A landscape with many valleys, sampled at points; each row gives a point and its height.
A ball rolls from a point to whichever of its 4 nearest points has the largest drop for the distance, and stops where none of them is lower. Distance is the straight distance between rows; heights are no part of it.
q420: 4  18  -6  -14  1  11  15  -5  13  -22  height 4.1
q505: 14  10  -4  -7  -4  1  16  8  18  -18  height 4.2
q176: -22  18  8  0  -1  -4  3  -1  -8  1  height 25.5
q329: 6  9  15  7  -12  -7  1  12  11  -15  height 29.8
q152: 19  1  -7  -13  -8  4  23  2  18  -9  height 7.8
q260: 10  -3  -11  -9  21  9  -13  -9  -19  7  height 72.2
q269: 9  -7  -1  1  -2  12  -32  -6  -7  3  height 51.6
q177: 6  2  10  6  11  6  -14  -4  -37  35  height 48.2
q838: -2  -7  -7  -6  11  8  -23  -16  -8  8  height 58.4
q742: 1  5  -5  -1  -1  -5  8  11  13  -23  height 2.3
q237: -7  12  -1  0  4  -10  37  5  -12  12  height 6.1
q319: -23  -4  -7  7  14  -7  5  4  -6  0  height 20.9
q577: 17  -11  -17  1  20  1  5  9  -9  15  height 50.3
q461: 1  7  4  -2  -3  -13  39  6  -9  20  height 2.2
q578: 2  23  -10  -22  -5  19  -1  -14  11  -22  height 19.6
q361: -10  -20  13  21  -5  -6  -15  6  -16  32  height 48.5
q982: -8  -19  5  22  2  -18  -1  16  -6  14  height 27.3
q79: -27  -1  0  2  7  -2  -11  -9  -8  1  height 6.3
q533: 4  12  18  1  -22  -1  6  1  3  -1  height 32.0
q211: -10  8  -13  -1  3  -3  4  6  14  -28  height 5.3
q934: -2  2  -1  10  0  -6  -1  17  11  -30  height 6.4
q958: 22  -5  -3  -5  -11  0  18  6  18  -1  height 24.9
q666: 14  -21  -7  6  1  0  -22  2  11  -14  height 33.1
q489: -16  0  1  9  8  -17  19  14  -9  7  height 16.2
q40: 2  18  18  -9  -19  2  6  -5  2  8  height 39.1
q833: 26  -24  -9  2  8  7  -18  6  9  -20  height 41.7
q765: -12  -12  7  7  -1  3  -30  -6  1  -1  height 43.7
q464: 12  -4  -3  -6  14  14  -25  -12  -17  5  height 65.5
q166: 6  8  15  10  -7  -22  33  16  -9  19  height 5.0
q99: -18  19  7  -3  5  -3  14  -4  -10  2  height 21.2
q151: 13  0  -13  -18  -6  11  23  -11  18  -3  height 16.0
q224: -4  10  2  -12  -8  4  19  -15  -8  25  height 13.4
q835: -2  -22  -21  7  20  -5  0  6  -13  8  height 50.6
q875: -13  -11  -2  3  4  0  -26  -12  -8  3  height 46.2
q139: 2  7  20  -10  -20  4  6  -17  2  21  height 63.2
q496: -3  -5  -16  6  5  -7  -10  11  15  -32  height 13.8
q579: -10  20  9  -6  -7  -1  8  -12  -10  11  height 32.1
q86: 14  -15  14  11  -1  2  -19  8  -22  30  height 45.9
q668: 20  2  13  -2  -24  0  12  -2  10  6  height 86.0
q201: 4  -25  7  20  -3  -12  -8  13  -13  29  height 39.7
q356: 8  17  2  -22  -10  26  0  -18  16  -17  height 46.8
q741: -19  -3  -7  7  8  -16  12  9  -10  3  height 19.8
q322: 22  -23  -1  11  8  -5  -5  13  -16  19  height 46.6
q251: -11  20  8  -7  -6  0  19  -13  -7  17  height 44.7
q129: 1  -14  -21  -3  14  -1  -11  2  19  -26  height 11.6
q220: 4  14  -3  -24  -6  22  10  -21  19  -15  height 12.8
q340: -16  -4  -6  0  14  4  -17  -13  -6  6  height 32.6
q651: -11  5  -15  -7  9  2  -3  2  12  -31  height 6.2
q91: -11  -1  11  20  1  -18  15  17  -4  11  height 13.0
q538: 17  -19  3  3  0  6  -30  2  2  -5  height 43.3
q246: 4  6  -15  -19  -4  21  8  -17  20  -3  height 70.0
q825: -11  18  15  9  -12  -2  -12  0  1  -8  height 28.5
q349: -18  1  11  7  -3  -5  -22  -2  2  -10  height 26.5
q31: 2  -17  -3  10  -1  -6  -14  14  19  -22  height 30.2

For each start below, name the point where the ball stops.
q838: q79
q269: q742
q91: q461
q86: q461
q40: q79
q322: q461
q765: q79
q489: q461
q496: q742
q151: q742
q260: q79
q31: q742
